Each scene shows the same named points in several views. A view is turned or mirrored, and shifted as a whole, has a little noise and may leave points out.
(in the rows, 128 means zero)

Scene 1
View 1
Z211: [115 131 156  81 148 128 121 121 157 138 148 141 105 166  98 131 158 132
 133 138 121 117 124 131 109 119 162  87  95 127 101 117 163 135 106 142
 106  97 154 131 114 152 141  91 113 108 129 132 148 128 158 109 138 121
 111 122 107 120 102 104 104  99 134]
Z768: [119 117 125  86 141 142 100 130 142 137 132 131 103 159 106 129 146 110
 120 128 127 104 128 159 103 110 198  85  79 121 106  97 125 150 145 122
 114 117 164 147 102 142 155 113 112 109 133 125 143 133 164 100 119 104
 121 134 113 105 110 101 109  84 150]
Z430: [118 116 135 117 150  66 134 104 187 120 140 104 110 151  73 143 160 163
 165  90 167 127 130  73 130  92 124 114 148 132  81 103 131  89 134 156
  51 101 123 188  97 167 175  85 133 136 129 100 113 156 150 137 159 152
 102 131  88 164  89 106 108  84 105]
Z92: [114 111 115 124 145 112 124 111 154 123 117  98 107 146  81 140 151 134
 144  94 154 115 139 112 119  98 167 118 117 131  85  79 113 124 159 133
  87 130 139 175  89 143 169 106 116 118 141  84 115 145 148 112 142 125
 115 125  98 142 105 104 102  68 122]
Z994: [126 146 193  30 154 102 106 138 188 147 191 188  92 195 104 130 166 139
 139 168 115 118  96 133 106 124 146  54  91 120 112 151 174 116  67 158
  84  59 166 142 132 189 144  82 131 114 100 193 186 134 184 131 132 132
 108 152 107 104  80 109 122 136 145]
Z993: [121 114 127 102 149 104 120 113 166 127 132 116 101 162  92 137 151 137
 146 106 149 119 128 109 117 100 162 102 118 124  96 102 121 123 143 135
  80 115 144 174  93 156 170 102 121 126 133 113 129 149 157 119 137 128
 110 136 101 134 100 105 108  78 123]
Z295: [111 118 143 115 146 115 136 105 159 130 127 106 109 152  78 134 161 153
 146 105 135 124 140  99 121 115 145 117 114 133  80 102 156 127 126 147
 100 112 134 144 101 147 146  86 110 112 137  92 125 132 136 114 151 137
 114 107  97 146 100 106 103  87 117]
Z171: [121 135 163  57 141 174 107 136 134 147 151 164 102 169 110 120 153 111
 109 162  91 113 119 179  95 134 196  72  54 124 116 119 179 171  93 132
 153 100 174  95 122 150 122  98 100  89 130 141 163 108 160  90 116  98
 123 114 120  88 113 103 107 111 165]
Z903: [114 126 155  88 149 118 122 114 163 136 146 129 106 164  87 129 162 144
 138 126 125 119 126 118 114 114 152  97 105 131  97 115 160 127 107 148
 105  98 141 133 111 157 143  90 109 109 133 117 142 129 151 112 143 129
 110 113 103 129 101 107 106 100 129]
Z776: [121 108 119 131 150  79 128 106 180 120 128  94 102 151  76 148 155 149
 157  79 166 119 135  79 127  88 139 125 142 134  80  89 110  97 158 141
  57 120 127 196  87 152 177  98 124 132 137  88 110 159 148 129 156 146
 104 133  90 158  94 103 106  70 108]
Z23: [118 116 125 112 145 125 123 111 148 131 121 105 105 150  85 132 151 133
 137 108 136 112 140 122 112 108 170 111 106 130  90  93 130 136 144 134
 106 125 143 148  94 141 157 106 110 114 143  97 122 136 145 100 136 116
 116 117 107 133 113 105 103  78 127]
Z667: [115 113 114 110 137 166 113 122 124 132 111 106 109 147  98 126 143 111
 114 118 123 108 139 159  98 111 206 109  80 132  99  83 132 167 153 121
 137 139 159 132  94 124 144 113  95  97 155  86 128 120 142  84 122 100
 126 108 113 115 127 104 100  71 148]
Z337: [107 111 126 146 147  92 145  92 166 114 116  79 116 138  63 147 163 164
 164  75 160 135 152  69 130  96 122 142 144 137  64  86 144 104 144 150
  76 124 109 165  92 145 161  84 109 126 152  61  97 146 124 117 164 151
 102 103  89 176 103 110  96  67  96]
View 2
Z903: [147 137 147  99 139 166  92 106 158 138 180 125 164 133  96 100 159  86
 166 118 119 146 130 103 147 140 188 132 114 134 143 150 130 152  91 118
 153 104  83 125  96 159 135 166 140 139 116 118  93 123 115 163 130 133
 143 132  87 144 125 131 134 127 107]
Z92: [157 156 127 151 134 184 117 107 151 149 168 127 117 159  88  93 155  97
 162 123 141 137 154 120 150 146 157 124 121 123 143 142 124 170 111 134
 120 114 108 108 133 143 155 181 100 126 102 143  84 114 131 144 143 182
 125 139  92 137 115 127 132 139 123]
Z993: [137 148 135 137 129 177 114 113 153 146 172 119 128 148  96  92 158 103
 167 119 127 132 156 119 145 137 156 136 122 125 143 140 132 167 100 125
 150 108  93 118 117 150 152 176 107 132 119 134  97 119 129 148 131 153
 125 132  88 132  99 127 146 129 121]
Z337: [179 147 124 134 136 169  92 110 162 140 158 124  98 170  89 107 192  81
 214 124 146 147 173  98 151 163 198  97 121 130 157 139 102 175 124 132
 114  90 105 120 140 143 160 174 111 133 108 180  90 107 126 146 130 188
 106 156  43 131 134  91 110 167 135]
Z994: [ 90 127 163  66 122 153  99 113 163 129 207 102 198 101 111  95 154  98
 168 118  84 136 126 100 127 107 181 167 107 147 140 142 158 151  65  96
 215  96  33 139  58 177 128 151 160 147 167  71 120 140 114 172 105  47
 147 107 101 127  94 147 163  82  91]
Z23: [160 150 129 132 145 180 105 105 152 149 173 136 142 152  91  97 149  93
 147 119 136 146 138 118 157 146 168 126 117 126 145 148 128 154 103 126
 131 114 110 112 119 151 140 172 112 133  96 129  81 114 127 149 142 169
 140 132  95 146 124 130 131 138 111]
Z776: [149 148 128 156 123 173 114 110 158 146 165 111  98 160  91  94 178 100
 205 121 139 128 180 113 141 146 165 118 127 125 146 130 117 181 115 128
 130  98  99 119 143 139 169 185  94 134 125 169 106 115 133 136 125 176
 102 144  65 107  99 102 134 152 139]
Z295: [154 142 134 114 138 170 101 108 156 144 175 119 140 143  98  99 167  92
 175 123 125 142 151 109 144 147 178 127 114 131 147 144 122 164 106 119
 143 101  90 125 110 155 139 171 127 136 112 135  93 119 120 157 129 149
 132 136  78 138 124 121 130 137 116]
Z667: [180 171 121 137 169 203 104  98 137 153 174 160 157 159  86  93 125  93
  88 121 143 162 101 131 177 152 158 132 115 113 138 160 127 139 104 138
 110 137 130  95 123 147 122 179 120 131  49 112  56 109 126 154 174 190
 172 132 125 185 146 153 129 133  94]
Z430: [142 141 138 136 115 159 106 116 163 141 167 101 105 154  92  98 191  91
 224 120 131 125 182 100 131 140 180 116 124 132 149 129 120 180 111 123
 148  89  83 129 125 141 171 175 109 136 141 166 111 117 127 145 113 153
  96 138  53 104 102 100 134 146 135]
Z768: [138 159 136 126 141 190 121 106 143 144 185 137 162 133  95  88 123 103
 111 117 127 137 122 132 156 132 145 153 117 120 130 148 146 145  86 124
 146 131 100 104 100 156 130 179 119 133  95  94  83 124 126 149 147 142
 158 118 129 151 104 157 155 115  98]
View 3
Z337: [100 168 105 150  50 147 212 156 128 120 139 112 132 100 163 122 174 145
 107 140 132 110 117 143 157 151 147 183 134 183 120  67 130 132  88 140
 149 118 142  95 167 181 112  77 117 169 131  97  97 193 200 132 106  98
  98 147 122 148  69 117 162 129  85]
Z295: [ 99 147 115 130  79 145 178 135 117 115 157 122 137 118 165 119 155 135
 113 144 131 131 124 125 165 157 135 176 118 161 128 106 146 133  99 124
 135 148 111 104 132 161 122  93 124 141 122 113 102 177 168 141 128 110
 115 151 133 148  86 116 159 128 115]
Z23: [ 95 134 132 135  97 142 178 116 124 103 149 122 131 122 161 127 140 131
 117 129 141 144 115 109 153 138 128 168 114 147 130 110 151 125  97 133
 128 148 111 112 125 161 119  77 136 137 113 116 125 158 176 160 148  95
 117 162 127 142  90 112 137 109 111]
Z993: [101 120 110 130  92 127 161 122 119 111 155 122 152 114 176 120 147 135
 107 122 135 143 101 113 151 139 113 171 119 154 118  98 154 121  94 127
 126 134 137 109 130 162 111 103 120 135 128 125 131 151 168 144 141  81
 109 144 122 134  80 118 138 116  96]
Z667: [ 82 133 164 131 121 142 183  94 129  90 145 122 123 137 144 145 115 122
 131 124 153 158 130  90 151 133 130 154 110 116 138 134 162 117 104 144
 119 173  80 124 106 149 121  54 164 128  94 111 136 146 187 184 167  98
 133 186 129 154 104  99 125  93 127]
Z776: [107 143  97 143  68 126 185 146 125 125 143 114 151 106 183 122 168 138
  97 123 129 131  99 132 149 136 126 169 131 173 114  66 142 118  92 138
 133 105 164 103 161 175 103  94 110 158 138 112 124 167 186 132 127  74
  98 135 115 133  64 126 150 114  71]
Z92: [ 98 138 124 139  87 131 182 131 126 110 138 120 139 113 167 135 145 137
 107 120 144 137 110 113 146 130 124 161 123 154 128  90 152 115  93 144
 128 130 133 111 139 172 107  76 130 149 123 115 129 158 192 153 142  80
 112 155 121 139  78 119 136 102  88]
Z768: [ 92 102 148 120 130 129 146  93 125 100 153 126 146 135 164 130 118 127
 120 114 145 160 109  91 151 129 108 157 108 119 133 132 165 115 105 130
 115 163  99 118  99 146 116  90 143 116 101 131 146 133 163 170 165  88
 130 165 134 138 102 107 122 104 116]
Z994: [102  58  84  79 126 120  66 106  84 135 220 157 189 128 203  71 150 126
  99 145 108 163  91 115 185 173  78 193 101 148 112 144 171 146 110  73
 116 189  97 106  71 128 122 196  95  85 126 178 118 140  70 120 142 124
 129 100 149 115  99 132 142 155 167]
Z211: [ 96 112 124 108 109 136 139 109 109 112 174 135 149 127 170 108 142 124
 119 139 131 149 112 110 169 158 116 181 113 143 125 130 159 135 109 112
 124 173  92 108 100 148 123 117 130 114 111 134 117 154 136 149 143 114
 129 145 139 140 102 116 137 126 139]
Z430: [106 139  83 134  65 126 168 151 120 126 157 119 155  99 187 107 181 138
  92 132 122 122  99 140 157 149 126 182 129 188 112  70 140 126  91 124
 139 112 160  99 158 175 108 118 100 155 148 124 110 178 166 123 117  84
  95 119 119 130  63 129 156 135  83]
Z171: [ 84  96 155  97 143 146 123  83 104  99 181 144 141 145 156 114 113 113
 134 142 141 169 125  84 174 162 108 176  93 105 141 172 166 136 117 108
 117 213  48 118  58 124 134 113 154  92  89 139 124 142 126 174 168 128
 147 170 154 145 122 104 131 122 177]
View 4
Z776: [127 116 129 145  93 161 159 130 106 121 127 103 120 135 149 136 118 138
 119 101 104  99 123 132 131  81 119 128 148 100 131 150 131 130 131  80
 181 190 163 133 159 119 151 107 163 141 152 147  88 133 143 103 106  89
 114 132  89 162 143 109 134 134 122]
Z994: [132  88 134 128 130 179 177 119 118 140 120 152 135 161 105 157 120 138
 106 133 153 180 155  63 197 112 126 183  85 105 195  87 144 136  93 123
 144 113 115 125  73 173 127 173 158 169 144  53 169 142 116 206 118   9
  98  59 161 123 112  91 121  93 121]
Z92: [153 116 137 132  83 161 171 129 112 122 110 116 115 135 133 146 126 145
 114 107 105 109 116 147 122  86 120 125 126  93 130 144 110 124 136  87
 173 162 164 134 153 125 156 108 156 148 140 145  94 136 137 105 114  98
 119 133 101 159 140 111 129 136 116]
Z171: [184 118 183  54  96 173 202 126 131 129  84 173 142 154  73 178 143 136
 103 155 127 192 126 112 156 106 154 151  61  68 159  97  75 127 103 128
 109  75 115 117  75 166 153 157 147 164  97  66 154 143  84 181 155  63
 127  97 197 128 114 107 115 125  99]
Z23: [162 127 160  98  84 161 182 134 120 123 103 134 128 143 115 155 138 139
 116 123 107 134 118 143 127  90 138 127 112  82 132 134  91 124 128  94
 147 139 147 128 134 134 162 119 156 146 123 122 102 138 114 118 128  96
 124 131 134 154 135 110 125 139 106]
Z211: [152 114 162  96 107 163 183 133 121 127 104 145 137 153 112 156 129 132
 110 131 121 155 131 110 155  97 143 146  99  81 155 108 105 128 107 110
 134 125 133 120 101 152 148 140 156 152 122  88 127 138 105 163 132  68
 118 101 155 139 120 102 120 129 112]
Z768: [190 110 155  99  73 176 192 114 125 134  90 152 115 132  90 175 131 152
  97 135 123 167 119 136 130 104 127 143  80  81 138 125  85 119 129 108
 148 108 137 128 113 145 156 131 133 163 112 107 129 143 115 133 137  83
 130 125 153 139 136 111 126 118 105]
Z667: [199 130 179  64  65 164 197 130 131 123  85 152 126 136  92 173 145 147
 104 137 105 160 105 160 110  90 147 126  86  63 126 137  57 115 132 105
 128 107 143 120 123 140 166 121 141 153 101 116 112 142  98 114 147 116
 138 141 165 152 135 120 124 138  98]
Z337: [115 136 151 119 105 147 150 161 110 101 125 105 139 153 163 122 131 122
 126  96  93  84 115 136 124  63 144 112 160  92 121 143 111 129 116  80
 159 199 160 126 161 120 152  98 180 119 146 144  69 129 127 107 116 107
 113 130  88 174 136 104 125 160 122]
Z295: [136 131 161  97 111 153 169 151 117 112 112 127 140 154 134 138 138 125
 123 116 103 121 124 128 140  76 147 128 128  84 142 129 101 131 108  94
 147 158 146 124 134 137 154 116 169 135 133 115 102 140 113 136 129  92
 113 115 125 160 127 103 119 150 117]
Z903: [125 120 158  97 120 157 173 149 119 117 113 139 152 160 125 145 139 121
 120 122 116 139 132 100 159  81 145 139 123  91 156 114 116 131  99 105
 135 147 131 120 111 148 146 135 174 142 130  90 118 140 107 161 124  67
 108  97 141 150 120  95 118 139 114]
View 5
Z993: [127 123 136 110 136 149 135 139 107 104 124 123 129 126 162 136 148 110
  94 113 125 128 119 193 118 129 135  88  92 129 163 121 120 127  78  93
 141 126 151 157 136 103 142 111 126 105  75 145 116 136 155  89 125 136
 120 137 122 119 115  81 145 123 133]
Z295: [117 129 133 103 136 142 126 153 121 102 122 125 130 109 144 147 120 117
 107 121 102 103 127 180 113 158 117 109  92 118 150 118 116 134  92  91
 158 105 154 132 120 101 171 108 112 109  78 152 137 154 163  94 111 134
 113 134 111 132 109 104 144 123 118]
Z23: [126 126 151  98 131 139 138 152 107  91 143 124 137 129 157 130 143 111
  92 115 110 104 123 169 119 140 124 109  90 122 151 119 117 123  88 101
 138 103 129 133 129  98 149 110 122 105  82 132 129 143 159  83 124 136
 115 136 107 122  96  91 137 126 120]
Z667: [132 122 179  87 124 120 148 160  98  64 183 124 162 134 163 100 137 109
  79 124  95  92 130 141 121 128 121 134  85 120 133 107 117  99 101 111
 109  96  82 107 130  89 139 107 124  97  95 113 123 141 163  72 128 143
 109 136  93 117  79  86 122 130 111]
Z211: [122 111 134  96 130 132 124 148 105  66 156 110 159  87 155 134 115 102
 114 111  86 129 134 200 124 123 119 119  93 130 156  92 111 120  93 121
 138 113 141 136 150 109 180  90 130 107  97 147 123 156 161 106 119 142
 117 161 103 136 126  74 129 106 133]
Z171: [129  95 153  74 114 115 132 152  89  19 205 105 196  76 160  97  88  95
 123 117  62 128 137 186 134  94 112 156  92 136 146  70 105  94 112 160
 109 104  89 114 168 111 187  70 143  99 122 130 119 164 159 105 112 158
 115 182  81 143 120  57 100 100 132]
Z92: [126 129 150 112 132 149 144 147 113 106 126 127 127 142 161 136 155 115
  87 116 124 107 121 168 115 143 137  90  85 118 152 129 123 130  81  87
 140 112 138 143 120  98 133 119 121 105  74 133 125 128 159  80 128 130
 121 124 122 110  94  94 147 137 123]
Z903: [121 115 126  96 135 138 123 146 111  80 135 118 151  92 148 140 111 110
 114 113  95 120 132 198 123 134 116 117  93 125 158 100 109 127  94 112
 144 113 148 138 141 106 184  98 130 107  90 154 127 158 162 105 115 139
 118 155 109 137 120  88 132 110 129]
Z337: [113 144 131 115 150 156 124 150 138 141  85 136  99 130 141 167 140 127
  97 123 125  84 123 173 105 191 121  85  91 112 151 143 120 152  80  58
 177 104 179 137 100  94 164 137  99 114  57 157 147 146 163  86 114 118
 116 107 126 122 101 126 162 138 108]
Z430: [115 130 108 125 142 166 123 136 120 133  80 124 108 119 151 169 143 114
 104 111 132 123 119 210 113 159 135  69  94 123 174 131 123 152  72  69
 179 134 196 171 128 107 162 122 113 117  63 167 130 139 155 105 124 122
 122 122 136 126 125 105 161 123 133]
Z768: [133 111 155  96 120 128 138 145  92  61 171 112 161 127 172 108 140 101
  94 108 106 127 120 174 127 100 131 114  94 131 150 103 122 105  92 127
 107 117 102 138 147 104 139 100 141  95  98 124 111 132 159  90 138 145
 119 151 101 120 106  63 122 122 132]
Z776: [120 132 125 122 141 157 135 134 118 127  96 120 110 140 163 159 158 113
  97 108 141 127 116 195 111 143 138  67  94 125 167 132 119 142  76  79
 156 134 172 170 126 108 137 124 123 110  62 147 118 126 155  90 134 121
 121 123 135 116 117  93 154 128 136]

Which points are out of place in each view (at most two, in the order of its rows)? Write none if all are in place.
view 1 -> none
view 2 -> Z295, Z667
view 3 -> Z994
view 4 -> Z92, Z903
view 5 -> Z776
